Each row is a point on a landscape with many peaks, with its height.
From any point a climber takes the steepest step (rise divided by distance) to one of its 2 nearest points. It stops when none of these is higher. Distance is the straight distance between rows; heights are no part of it.
j_304 height 3.59: [100 158 153 138 135  96 109  73 121 150 119 109 107  73 133 104 161 104
 126 159 102 185 150 117 103 141  59 108 184 156 107 170 101 147 114 151
 151  83 137 114 148 137 132 136 122]
j_595 height 2.10: [139 106 116 119 107 136 139 145 132 148 117 148 124 122 156 109 152 137
 158 126  87  95 153 122 149 126 127 140 102 126 133 126 123 106 131 118
 117 125 127 116 110 128 135 171 125]
j_677 height 6.05: [ 88 126 140 153 125 132  93 124 147  90 156 149 139 173 130 124 140 132
 125 159 130  90 125 103 126 170 165  84 122 155 141 186 102 106 105 159
 152 145 147 130  93 119 172 130 117]
j_749 height 6.54: [108 128 144  99 122  87 178 134 151 154 132 106 141  80  97 148 121 148
 159  78 132 161 152 134 108  99 109 135 128 146 134  83 134 132 145 129
 122  98 146 156 151 111 106 130 122]
j_608 height 3.23: [131 146 160 129 153 120 109  93  96 154 121 113 113  88 156 116 188 106
 151 146  90 161 142 119 119 107  59 100 149 130 123 168 101 148 132 123
 147 101 122 122 151 132  99 128 142]
j_645 height 5.74: [115 139 110 117 120 135 112 125 137  81 126 111 104 105 122 138 103 134
 102 142 142 119  76 100 125 123 186 137 123 123 127 153  88 153 146 137
 131 148 112 151 126 113 112  89 118]
j_27 height 2.53: [137 123 136 126 124 159 141 102 102 113 125 131 138 110  95 135 125 105
  90 169 142 150 129 149 110 137 181 134 146 108 104 141 135 165 132 114
 111 115 120 111 126 161 131 138 145]
j_494 height 1.42: [166 115 147 140 118  93 155 132 134 181 118 148 158 125 146 141 155 119
 178 106  98 115 173 151 126  95  82 111 128 164 111 115 164 115 134  98
 124 110 137 121 131 129 161 175 154]
j_170 height 1.38: [105  98 140 127 144  97 115 117 115 153 141 130 122 130 112 131 159 123
 176  80 103 147 161 149 117 156  89 135 148 132 135 134 122 155 119 182
 169 113 155 138 165 108 100  78 119]
j_918 height 1.75: [155 138 170 108 151 161 131 126 155 175 142 118 133 106 157 119 168 114
 163 152 103 114 162 126 150 137  39 107  91 116  98 155 106 103 101  70
 128  63 120 109  98 180 122 196 153]
j_665 height 1.21: [ 96 111 138 148 143 140 112 111 112 139 142 126 122 143 116 115 126 126
 137  98 123 136 128 163 133 152  91 158 134 120 131 173 116 176 111 181
 150 114 134 125 133 118  96  62 111]
j_936 height 3.92: [109 139 131 127 148 126 105 140 135 113 139 100  91 157 130 128  84 142
 105 145 160 134 102  59 104 188 142 111 144 125 137 104  98 129 114 152
 159 143 140 139 129 128 132 104 101]
j_449 height 3.50: [139 105 120  94 142 169 121 157 121 123 143 116 101 134 148 114 123 138
 126 138 121 118 105  89 133 166 146 149 121  94 137 112  97 127 129 129
 138 124 111 118 120 130  95 136 117]
j_460 height 6.46: [123 140 142 171 119 128  98 122 132 101 141 154 148 166 137 144 159 110
 135 158 133 105 140 128 124 127 152  69 123 157 136 162 135  92 105 128
 133 163 156 119 105 133 178 133 140]
j_515 height 7.93: [173 120 118 132 138 124 141 170 159 119 116 142 152 122 135 157 125 131
 143  98 128 111 120 148 141  78 132 128  85 110 136 118 139 111 145  90
  91 142 118 136 126 117 118 134 151]
j_443 height 5.04: [156 138 164 140 168 147 106 155 168 143 133 144 150 162 149 145 139 110
 165 139 131 110 160 103 135 127 100  73  52 101 132 145 104  73  97  78
 139 122 152 115 103 158 133 156 153]
j_138 height 4.59: [ 86 123 104 136 125 106 117 127 137 122 148 139 108 154 119 115  94 155
 109  97 131 122 118 135 137 165 118 153 159 152 135 114 136 123 114 191
 144 137 136 144 135 104 151  92  86]
j_705 height 1.09: [137  91 143  94 155 159 136 129  78 141 123 127 131 129 129 129 171 128
 148 117 115 141 135 132 122 119 137 142 120  84 132 116 128 165 146 133
 143 123 128 135 144 125  75 108 130]
j_854 height 6.34: [145 143 105 136 143 137  94 125  79 112 105 136 128 177 156 136 152 120
 101 136 156 122 114 120 123  94 141 114 120  87 151 132 154 140 137 126
 120 184 126 137 137 122 115  92 124]
j_639 height 3.82: [153 158  90 147 110 136  91 132 119 110 119 139 111 179 148 126  89 115
  70 157 177 114 101 109 144 135 173 122 120 110 139 103 147 105 130 112
 117 183 131 107 118 122 153 120 137]
j_732 height 5.66: [119 127 157 142 143 151 149 118 125 143 143 139 160 145 118 133 128 119
 135 134 122 130 161 139 124 146 102 112 111 122 120 146 129 123 104 109
 130  87 136 111 108 164 133 142 128]
j_540 height 5.42: [104 114 110 115 133 142 134 146 151  92 140 136 135 131 115 148 111 161
 127 106 136 111 104 117 126 145 165 141 111 118 146 141 104 143 143 150
 128 117 125 144 131 118 109  86 111]
j_794 height 2.67: [116 147 131 125 117 125 148 111 142 133 129 110 120  65 130 113 125 125
 113 151  97 151 129 121 134 118  99 140 147 144 112 142 106 117 122 114
 102  88 108 121 125 143 124 162 120]
j_762 height 6.50: [130 141  93 119 127 105  92 157 148  65 126 133  92 147 125 144 116 159
 118 129 154 108  62  77 125 139 201 112 139 117 157  96 125 111 150 141
 136 181 129 153 143  92 135 100 125]
j_972 height 4.54: [163 150 125 126 118 144 107 127 100 126 109  90  84 105 129 101 113  98
  87 174 149 153  86  97 117 111 173 138 145  97 115 112 116 143 140  92
 122 163 101 118 119 125 109 148 143]
j_730 height 7.36: [134 144 119 119 113 146 157 132 148 115 124  98 112  94 100 124  82 136
 112 128 149 154 103 125 125 107 173 150 107 116 114  96 127 122 129  93
 112 123 118 145 117 132  98 129 130]
j_529 height 2.25: [106 104 160 133 163 148 138 125 139 165 174 124 137 130 110 121 147 135
 158 101  93 112 166 149 150 173  54 150 130 126 118 183  92 145  85 153
 151  64 119 118 112 147 110 124 125]
j_602 height 2.09: [115 101  90 121 120 173 118 103 100 114 133 138 125 169 112  98  90 143
  70 150 158  96 105 152 134 176 188 177 142 116 105 156 148 188 130 153
 139 130 113  99 110 148 138  99 108]
j_59 height 4.17: [115 152 134 123 144 105 116 148 150 110 124 105 105 126 134 148 114 142
 134 124 153 154 100  62 103 130 140  98 126 119 151  79 107  97 130 127
 142 140 138 161 135 114 114 110 121]
j_628 height 4.19: [130 134 133 139 135 168 142 133 105 146 141 113  97 138 118 110  92 128
  88 127 135 130 104 151 149 157  94 187 163 105 108 125 127 154 113 130
 129 107  76 113 123 128 105 122 123]
j_996 height 2.45: [124 129 153 137 145 115 146 115 135 197 162 128 133 116 125 123 162 121
 159  94  87 127 178 163 149 155   4 148 161 136 109 148 121 143  95 146
 144  58 112 116 140 139 120 155 141]
j_685 height 1.57: [117  92 118 121 132 112 121 135  92 160 137 138 116 165 126 114 134 138
 146  73 133 141 146 181 129 156  97 172 171 122 140 115 177 169 128 188
 156 136 144 121 174 100 101  77 106]
j_550 height 2.66: [135 131 142 129 145  81 143 124 138 183 144 132 125  80 141 136 173 127
 145 110  82 142 172 145 131 134  36 129 187 163 111 131 118 126 113 139
 142  74 116 121 159 132 141 171 139]
j_272 height 0.60: [138  96 136 125 126 126 123 112  95 165 118 152 135 154 142 133 174 139
 176 137 116 117 184 130 112 134 123  97 127 136 127 149 146 161 111 141
 159 126 167 120 143 160 139 116 122]
j_129 height 4.89: [159 151 150 147 128 143 110 114 105 141  93  97 104 104 148 106 131  96
 126 176 124 161 108  98 114  95 107 108 125 121 103 147 117 137 123  92
 114 136 112 121 115 142 112 145 144]
j_650 height 2.08: [134 119 154 116 165 132 154 123 156 171 156 130 154 109 140 148 165 146
 176 102 100 107 181 138 145 127  31 114  97 125 125 189  86 145 104 117
 149  57 146 130 115 160 111 142 137]
j_2 height 6.90: [104 126 153 103 146  93 167 147 173 156 141 105 138  82 116 153 117 153
 167  65 117 139 141 120 130 120  55 146 103 130 141  99  98 126 142 143
 134  76 134 168 138 107  94 125 115]
j_727 height 5.68: [ 93 147 132 119 147 111 120 124 146 145 131 133 115 119 157 141 140 149
 131 134 116 139 163  94 131 152  66 108 120 132 141 120  84 104 111 145
 143 102 152 135 131 136 143 135 101]
j_473 height 2.94: [104 142 141 118 112 146 126 100 121 105 145  85 129  98  89  96  81  80
  63 183 151 119  96  92 116 175 170 160 134 126 102 172  69 155 130 119
 119  99  85 124 105 143 129 158 140]
j_857 height 4.28: [ 87 139 129 156 119  84 103 106 135 132 135 115  92 110 100 119 102 124
 121 116 121 158 121 143 120 152  95 142 178 175 103 128 120 136 101 187
 143 129 138 151 138 100 150  88  90]
j_485 height 7.24: [133 107 158  96 156 141 161 174 157 152 155 115 147 128 134 147 123 145
 169  64 119 100 129 124 142 136  68 154  89 104 151 103 112 125 147 119
 121  85 113 141 124 107  85 142 133]
j_477 height 0.78: [162 113 121 123 115 135 136 127  95 162 101 145 129 146 153 133 145 128
 140 133 136 135 168 129 120 122 127 123 131 109 127 105 169 148 123 109
 115 132 148 113 140 159 131 141 127]
j_73 height 1.91: [134  91 120 111 123 133 145 146 118 164 130 158 147 175 164 125 154 151
 157  86 119  87 171 140 147 136  98 145 104 120 151 125 154 131 133 143
 134 118 145 118 125 119 130 137 120]
j_68 height 5.32: [113 147 152 120 160 138 114 136 158 138 138 133 133 142 166 141 143 131
 143 151 134 121 158  79 128 156  92  79  90 116 141 139  84  83 101 110
 151 109 149 128 109 155 143 152 124]
j_330 height 5.05: [119 123 122  96 109 129 161 100 144  99 110 139 167  67 111 145 154 122
 140 146 100 142 152 137 131 104 168 117 108 136 138 148 121 128 150 117
  97 115 150 116 132 160 127 148 148]
j_122 height 6.40: [116 155 140 151 121 115 155 114 148 125 125 134 161 102 112 150 122 112
 115 135 133 150 144 144 113 106 126 103 141 160 119 100 143  90 125 104
 105 114 132 116 125 146 153 150 143]
j_58 height 4.27: [163 156  95 125  94 135 118 133 121 125 117 107  74 128 109 100  83 123
  69 160 171 148  96 130 140 123 204 165 152 103 108  74 151 122 134  89
 123 170 104 112 124 125 132 151 147]
j_831 height 1.61: [163 125 164 116 142 137 141 125 124 187 130 125 137 115 161 127 170 117
 171 120  95 117 168 138 139 116  46 123 110 121 110 117 130 120 131  81
 131  79 115 112 122 147 117 179 154]
j_143 height 1.22: [144 122 118 144 115  87 143 160 133 156 134 161 140 145 156 144 140 134
 141  95 112 105 155 157 149 118  83 134 160 168 135 111 153 112 119 143
 122 132 131 138 137 101 179 158 130]
j_512 height 2.72: [133 108 131 114 140  81 130 164 126 128 111 116 133 146 119 147 142 152
 188  65 133 118 113 121 106  89 133 117 125 129 157  70 161 124 156 141
 142 165 131 174 166  76 115  99 123]
j_249 height 2.93: [139 143 149 120 148 115 144 103 133 156 128 112 138  54 142 125 170 126
 142 131  82 160 145 138 125 104  52 114 155 151 106 154 106 124 132 111
 119  66 117 117 146 140 107 161 147]
j_214 height 7.39: [138 106  96 114 117 123 144 150 123 117 108 151 151 156 143 142 131 154
 137  81 142  99 127 169 144  83 145 152  99 113 160 117 169 138 158 131
 107 161 130 139 133  97 125 106 120]
j_726 height 5.79: [135 112 152 158 126 144 104 107  68 146  99 122 124 172 145 104 139 109
 147 160 138 128 120 119 110 127 137  99 118 129 122 156 147 153 120 131
 150 166 139 124 108 130 128 106 124]
j_925 height 5.45: [123  98 144 141 149 165 101 133  91 135 136 126 117 190 149 101 132 130
 142 138 134 114 112 107 122 168 138 124 124 113 137 155 117 152 113 159
 164 146 134 119 110 130 112  96 117]
j_262 height 0.94: [174  97 130 108 152 158 141 134  95 163  99 129 131 140 156 136 165 128
 164 118 119 122 151 129 134  93 102 136  83  76 122 126 138 162 137  95
 122 122 130 125 129 146  94 138 135]
j_110 height 6.11: [135 150  76 115 132 119 110 154 137  85 140 122  87 124 129 147 106 161
  83 116 151 111  82 112 143 123 185 151 145 105 144 107 108 143 150 129
 135 169  99 143 150  97 113  98 128]
j_981 height 3.32: [181 127  92 133 121 113 111 172 135 138 100 140 137 181 153 138 115 128
 149 111 155 110 129 102 138 103 137 109  88 108 152  80 162  82 125 108
 109 178 148 138 132 115 145 131 137]
j_896 height 6.97: [136 116  88 113  98 104 121 152 151  82 103 137 122 124 114 152 120 153
 147 119 129 100 100 132 136 105 210 128 122 139 141 102 148 114 149 128
 112 192 132 148 150 102 145 114 131]
j_838 height 6.18: [112 145 115 103 110 113 158 127 131 177 133 111 112 105 143 118 142 151
 124  76 133 154 161 166 149 104  38 174 149 111 140  92 143 145 142 136
 108  92 120 122 145 101  92 146 112]
j_835 height 3.55: [150 152  83 138 106 109 123 156 124 120 111 145 116 181 157 130  96 140
 103 110 169 119 103 129 154 107 140 136 124 131 158  69 179  86 137 123
 118 185 132 139 133  96 148 119 124]
j_439 height 2.38: [124 115 116 112 159 134 115 149 114 118 133 123 111 196 147 127 113 160
 138  84 156 130  97  95 109 138 136 132 130  99 167  76 163 131 145 159
 154 161 137 143 152 102  92  81 112]
j_28 height 4.69: [155 129 145 133 139 168 111 148  87 159 129 122  98 167 173 111 147 109
 135 139 122 125 128 116 144 143  77 127 128  98 130 104 137 115 115 108
 133 132 106 114 113 129 109 149 136]
j_415 height 6.15: [ 99 144 124 122 119 107 134 108 126 167 125 125 103 109 154 113 147 141
 141 107 114 154 162 127 137 125  50 141 140 131 138 113 122 129 129 151
 135  97 139 134 139 121 118 126 102]
j_491 height 2.27: [134 112 117 132  98 129 140 137 151 128 115 135 126 106 118 108 104 128
 144 156  98 112 131 108 139 140 166 134  99 140 111 136 115  96 115 115
 110 122 128 124  97 149 148 166 121]
j_148 height 5.85: [109 144 108 140 118 109  79 112  81 110 112 133 116 177 153 128 144 126
 106 138 158 123 113 107 115 124 136 100 146 133 159 138 153 144 131 162
 141 193 151 136 138 110 142  73 104]
j_349 height 2.34: [147 142 105 124 114 152 163 118 130 131 132 130 136 103  89 130  94 129
  73 147 141 141 123 171 138 130 154 179 148 109  91 128 149 159 117  95
 101  93  86 111 125 159 132 153 136]
j_142 height 1.88: [173 111  78 120 125 155 125 143 146 108 131 150 123 137 101 142  95 127
  72 149 151 111 116 142 145 151 219 160 112  87 109 116 141 130 132  99
 108 149 114 104 132 153 147 141 157]
j_688 height 7.53: [172 115 150 112 155 132 150 187 179 145 137 110 146 111 142 157 128 128
 156  90 119 101 118 126 145 116  86 135  79 104 127 114 112  98 133  83
  98 110 111 140 114 124  99 161 148]
j_867 height 4.44: [159 137 117 145 117 155 129 148  86 153 120 135  95 174 166 112 113 122
 107 127 143 123 115 150 157 126  89 165 150 115 125 108 167 136 116 116
 126 145  98 119 119 118 120 127 126]
j_651 height 7.01: [119 138  99 102 111 133 163 149 150 125 142 101  99 122 112 115  82 174
 107  97 163 145 116 129 128 117 170 174 134 110 134  71 149 136 135 119
 133 131 123 147 130 114 100 122 115]
j_353 height 3.30: [107 111 136  97 122 152 143 127 107 121 152 104 106  92 104  97 116 114
 109 142 115 145 100 112 125 166 152 171 152 118 120 137  89 147 135 150
 141 103  91 135 129 119  89 128 121]
j_894 height 6.85: [142 126  87 111 115 132 122 128  74 118 101 143 121 161 146 123 141 141
 101 113 163 116 112 166 139  78 163 151 139  98 154 108 189 154 150 138
 116 186 123 133 149 113 119  92 116]
j_735 height 4.73: [154 148 151 149 154 116  93 139 162 110 110 140 158 139 131 147 157 100
 166 163 126 130 125  89 112 108 151  48  75 117 141 138 106  68 122  96
 131 149 146 135 122 138 139 140 160]
j_506 height 3.25: [130 140 132 140 135  73 139 126 137 149 114 138 157 105 148 146 168 123
 151  75 113 136 149 162 129  53  53 110 149 163 138 114 154 117 158 130
 113 125 129 137 154  87 133 135 133]
j_226 height 5.91: [110 139 166 156 130 145 118  75 113 115 128 147 161 128 135 114 177 106
 149 167 108 130 154 144 123 102 123  78 106 156 126 199 125 125 123 115
 142 117 152 108  94 149 149 151 143]
j_683 height 7.96: [149 107 139 140 138 165 121 145 138  91 136 162 162 160 111 140 135 108
 130 133 121 104 113 149 141 126 193 120  85 104 127 147 130 115 135 112
 113 145 130 116 103 134 133 124 151]
j_625 height 0.57: [ 95 134 129 109 106  87 128 111 111 117 120 121 113  96 113 121 159 134
 146 111 125 162 133 123 108 100 153 112 155 148 152  73 153 113 159 149
 140 158 146 149 155 104 122 120 113]
j_238 height 3.58: [130 161 120 159 126  89 120 114 139 121 101 138 143 106 148 154 164 122
 125 120 122 143 131 145 121  56  88  85 152 179 135 128 149 102 136 125
 110 150 144 140 144 114 165 116 134]
j_929 height 6.62: [123 140 100  98 115 123 171 152 128 153 138 119 118 139 133 120  95 166
 105  75 163 143 143 164 142 116 106 191 146 106 150  69 163 146 146 133
 118 114 119 132 143 101 105 139 114]
j_979 height 4.43: [124 135 136 121 135 102 111 141 148  93 103 131 139 121 121 161 145 132
 164 139 132 133 115  75 105 116 171  66  99 124 155 102 118  87 138 126
 130 159 149 158 144 124 136 116 132]
j_995 height 1.23: [127 103 134 113 145 116 134 152 112 133 137 115 112 109 122 138 142 136
 155  88 108 141 126 133 122 129 114 138 151 121 140 117 109 153 130 157
 144 126 119 148 166 105  87  97 125]
j_321 height 2.74: [126 141 163 143 120 153 130  86 102 109 114  96 138 101 105 109 110  76
  86 196 145 150 103 122 100 136 157 132 131 135  89 189  97 179 136 108
 115 108 109 117 110 148 128 143 152]
j_844 height 1.90: [152 122 162 112 163 137 143 148 162 148 141 109 138  79 139 146 133 131
 153 134  94 124 141 105 139 128  71 109  89 132 108 166  79 113  98  97
 129  76 128 137 117 166 112 158 139]
j_276 height 3.13: [168 116  98 114 120 118 126 169 163 120 124 145 136 157 123 145 106 135
 138 119 145 118 134 116 133 137 188 115 101 103 150  64 153  74 139 110
 104 158 143 116 144 129 145 158 151]
j_368 height 3.70: [128 119 118 109 148 154  98 151 148 105 133 119 109 162 152 111 100 136
 117 165 142 108 104  52 117 193 177 118 101  99 143 134  85 113 120 132
 145 138 130 120 109 141 128 131 116]
j_670 height 0.90: [ 78 130 126 137  95 106 153 105 139 114 139 143 145  98  98 121 118 138
 122 107 105 135 137 178 139 119 127 152 148 165 124 129 143 117 137 153
 113 113 120 134 126 115 145 125 104]
j_505 height 0.89: [ 99 108 122 127 110 101 118 121 132  89 127 149 150 123 111 148 150 144
 159  82 112 112 125 173 128 105 139 124 128 156 146 147 146 141 146 168
 122 149 150 152 146  93 137  73 104]
j_454 height 4.33: [108 155 108 147 110 104 116 110 141  88 136 125 123  83 109 152 116 121
  79 155 126 118 116 134 120 131 156 113 173 166 105 167 103 136 119 132
 111 139 114 129 138 130 172 125 129]
j_661 height 4.71: [117 141 104 112 100 119 154 100 150  88 118 124 144  49  87 146 119 129
 104 158 114 143 132 142 123 106 173 131 144 155 108 159 120 139 134 121
  92 117 127 129 144 164 145 137 141]
j_43 height 1.06: [103 123 134 153 124 127 113 103 118 107 136 134 146 118 108 140 142 120
 137 113 118 133 131 176 119 114 118 118 150 155 116 185 124 167 116 160
 131 132 141 134 134 118 127  77 119]
j_960 height 4.04: [153 147  87 133 101 124 101 135 135 120 128 115  82 159 119 105  59 122
  75 170 163 123  94  98 132 167 195 137 144 117 119  88 139 107 118 113
 126 167 122  96 115 136 158 153 125]
j_26 height 5.37: [125 146 131 145 130 107 102 129  97 143 122 134 103 155 157 128 146 125
 128 129 134 137 133 110 129 122  96 101 155 140 150 107 137 113 116 146
 139 158 136 134 134 110 140 110 115]
j_615 height 6.13: [ 97 142 152 122 117 121 158  94 130 125 117 107 139  83 108 125 128 127
 148 121 125 175 134 124 108  92 114 111 111 141 125 121 126 129 145 125
 129 102 151 144 131 132 100 109 116]
j_598 height 0.42: [101 112 150 110 120 133 123  93  82 148 126 132 122 115 129 100 159 116
 146 156 111 151 160 119 106 160 130 115 140 126 128 137 119 147 129 151
 161 108 145 115 135 146 119 131 117]
j_903 height 5.13: [123 111 115 130 138 157 102 138 101 127 156 131  98 200 151  86  91 140
  88 141 138  99 104 103 130 199 136 159 162 121 131 125 136 142 113 160
 157 148 111 100 115 130 135 120 107]
j_999 height 1.73: [135  91 131 112 127 117 157 143  92 184 130 133 135 164 138 121 138 141
 162  68 131 123 161 177 138 125  73 171 138 119 134  99 173 166 143 152
 148 115 134 120 154 103 103 119 122]
j_959 height 4.85: [ 99  94 111 119 124 145 128 134 115 128 154 147 125 186 140  89 107 151
 120  97 128 109 121 146 140 179 123 174 149 133 145 111 158 126 129 181
 148 126 120 114 127 109 123 114  95]
j_392 height 5.39: [100 115 154 135 145 155 140 128 136 115 149 139 164 154 114 138 121 135
 146 106 133 122 133 129 125 145 118 118  91 126 142 154 107 136 118 138
 147  99 142 136 106 143 113  91 111]
j_57 height 5.41: [132 109 146 121 125 134 159  93 116 123 124 146 167  85 109 132 172 122
 161 141  85 138 159 160 121  98 134 107 124 154 118 182 127 148 136 117
 124  93 149 119 132 158 131 142 144]
j_199 height 7.28: [138 152 129 156 137 137 108 140 165  98 130 125 133 128 125 150  96 120
  98 146 145 121 104 102 128 143 151 105  96 119 127 131 102  98 114 103
 107 137 122 128 108 139 138 123 138]
j_733 height 3.93: [133 161 104 151 111 107 122 113 120 113 114 131 122  99 129 153 135 130
  98 131 140 143 129 168 123  83 122 117 177 160 116 132 149 142 129 127
 105 149 123 133 157 121 147 103 128]
j_341 height 2.17: [178 129  95 123 120 138 163 162 136 152 126 132 121 135 125 151  89 145
  88 114 160 125 134 164 141 120 129 175 142 100 106  94 158 148 115  89
 100 116 108 120 141 144 129 142 143]
j_684 height 7.47: [115 121 107 139  90 113 125 122 150  78 104 146 144 105 113 144 138 120
 147 148 104 102 114 146 140 100 190 107 122 168 129 140 140 106 141 127
 100 179 141 134 124 124 165 127 139]
j_641 height 1.93: [111 125 105 120 117 159 109 103  97  90 129 129 112 147 114 106  99 127
  57 150 161 103  72 146 138 146 211 177 137 106 121 139 131 180 174 146
 143 164 101 116 121 110 118  98 127]
j_343 height 7.55: [164 101 137 110 150 177 111 142 122 103 115 141 142 143 115 125 150  98
 123 156 124 137 105 120 134 125 201 129  69  62 139 116 121 109 156 107
 109 147 125 116 118 136 104 141 162]
j_601 height 0.73: [ 80 144 120 118  92 109 133 103 123  95 131 121 111  88 107 109 128 132
 101 128 124 154 111 144 125 114 168 145 159 148 142 109 124 119 156 155
 125 150 120 136 135  96 125 116 114]
j_25 height 5.00: [140 141 152 157 127 124 114 133  89 159 122 109  84 147 138 105 121 108
 121 158 127 144 113  98 123 152  93 114 176 143 111 102 131 128 102 122
 149 144 108 112 120 127 135 142 126]
j_747 height 2.95: [117 116 137 122 140  59 127 143 134 158 130 124 124 120 132 148 159 138
 169  54 118 140 148 148 119 100  73 136 154 147 148  83 141 127 155 164
 141 139 139 161 172  64 119 114 121]
j_742 height 2.44: [128 125 125 137 118 144 134 126 141 140 138 121 124 107 114 104 106 123
 122 174 101 111 133 105 132 157 123 140 127 137  90 173 103 123  81 116
 117  93 107 117  95 173 156 174 121]
j_335 height 6.82: [129 165 129 162 130 107 121 127 176 120 126 135 142 105 128 148 115 111
 101 165 132 134 131 104 124 126 124  84 129 161 112 126 109  70 101 106
 104 128 132 115 108 151 182 161 141]
j_107 height 5.67: [ 91 130 103 136 125 124 106 133 159  72 159 147 134 166 108 143  93 149
  97 141 147  86 104 104 123 191 186 112 143 155 133 130 120 100 121 164
 140 148 134 136 119 125 177 116 116]
j_85 height 2.26: [120 114 112 130 119 171 130 121 121 128 136 133 125 142 120 104  98 124
  93 156 125  96 121 125 142 168 156 163 125 118 105 179 109 156 104 129
 122 107 108 105  86 157 139 135 110]
j_399 height 5.26: [161 136 153 149 129 133 135  97 112 153  89 121 139 111 149 111 149 109
 168 151  99 152 133 127 118  72  89  89 104 142 108 146 142 119 128  89
 126 116 134 116 114 150 119 144 143]
j_723 height 5.98: [111 145 165 143 142 122 153 101 159 136 130 129 177  99 101 127 121 116
 140 149 109 147 160 130 114 123  91  91 115 159 112 154 121 101  98 103
 123  72 143 120 108 178 153 158 129]
j_38 height 3.96: [ 82 154 145 152 110 101 107  83 109 131 125 104 105 104 116 100 118 104
 103 157 133 165 125 122  99 153  99 125 177 163 108 166 105 155 114 164
 138 121 132 127 130 120 145 116 104]
j_613 height 5.44: [140 132 166 168 123 145  97  89  96 119 101 114 141 142 136 100 143  86
 141 195 135 131 123 117 103 109 147  83 107 151 106 205 122 155 119 110
 133 147 148 120  90 146 147 138 143]
j_653 height 7.68: [146 141 149 126 153 174 137 143 144 124 141 113 134 121 127 139 110 109
 109 135 146 142 110 117 127 128 125 132  91  90 125 109 111 107 129  84
 104 112 110 123 110 140  97 133 151]
j_770 height 2.55: [131 116 127  97 148 124 140 171 145 104 124 126 137 146 123 144 131 161
 172  81 143 123 100  95 107 117 168 126 100  93 167  81 140 121 165 135
 136 134 131 170 151  97  89 104 131]
j_105 height 5.69: [121 132 153 152 114 110 123  81 105 122  88 111 141 100 126 114 143 109
 163 144 110 153 117 133 104  71 119  90 121 166 115 157 144 131 138 123
 132 143 146 141 127 127 126 100 121]
j_933 height 8.43: [155 123 123 151 131 148 149 141 150 114 137 163 175 150 116 156 116 122
 121 114 131 100 138 182 145  97 134 127  93 128 127 148 149 125 122  97
  97 121 134 117 105 143 148 130 148]
j_430 height 2.02: [173  97 104 110 149 161 143 166 125 118 132 141 133 157 124 149 108 142
 106 116 147 114 120 145 135 132 178 165 118  84 125  99 146 142 138 110
 114 141 115 122 138 136 114 132 146]
j_359 height 3.12: [ 78 128 146 113 123 147 125 100 112 112 152  97 133 103 103  93 112  95
  93 162 125 131 112  96 112 181 142 151 137 132 120 187  57 160 130 161
 139  95 106 132 116 124 111 130 118]
j_826 height 1.77: [110 126  80 104 106 144 121 116 135  80 141 122 113 127  88 102  71 138
  59 154 153  96  84 125 141 166 242 182 135 124 116 121 128 138 164 131
 144 156  97 108 124 121 138 130 129]
j_704 height 6.92: [122 144 133 160 104 122 111  99 154  86 117 142 163 115 111 142 151 108
 143 178 120 116 136 143 122 102 168  71 127 184 117 173 136 102 117 115
 108 165 162 117 113 148 187 139 152]
j_459 height 1.05: [ 94 116 135 142 116  93 140 123 151 141 141 153 151 129 117 137 133 141
 152  92 106 119 161 147 137 137  87 125 133 179 123 129 137 108 114 160
 132 103 151 142 124 118 175 133 103]
j_182 height 2.96: [141 142 109 130 108 112 129 153 179  98 136 132 126 116  97 138  93 121
 106 134 148 134 109 125 132 130 207 125 121 122 129  67 140  62 139  99
 100 160 115 121 127 122 145 159 161]

Where does a climber stop that starts at each point below?
j_936 -> j_653
j_38 -> j_726
j_439 -> j_226
j_276 -> j_933
j_430 -> j_653
j_770 -> j_226
j_670 -> j_726
j_650 -> j_726
j_392 -> j_653
j_628 -> j_933
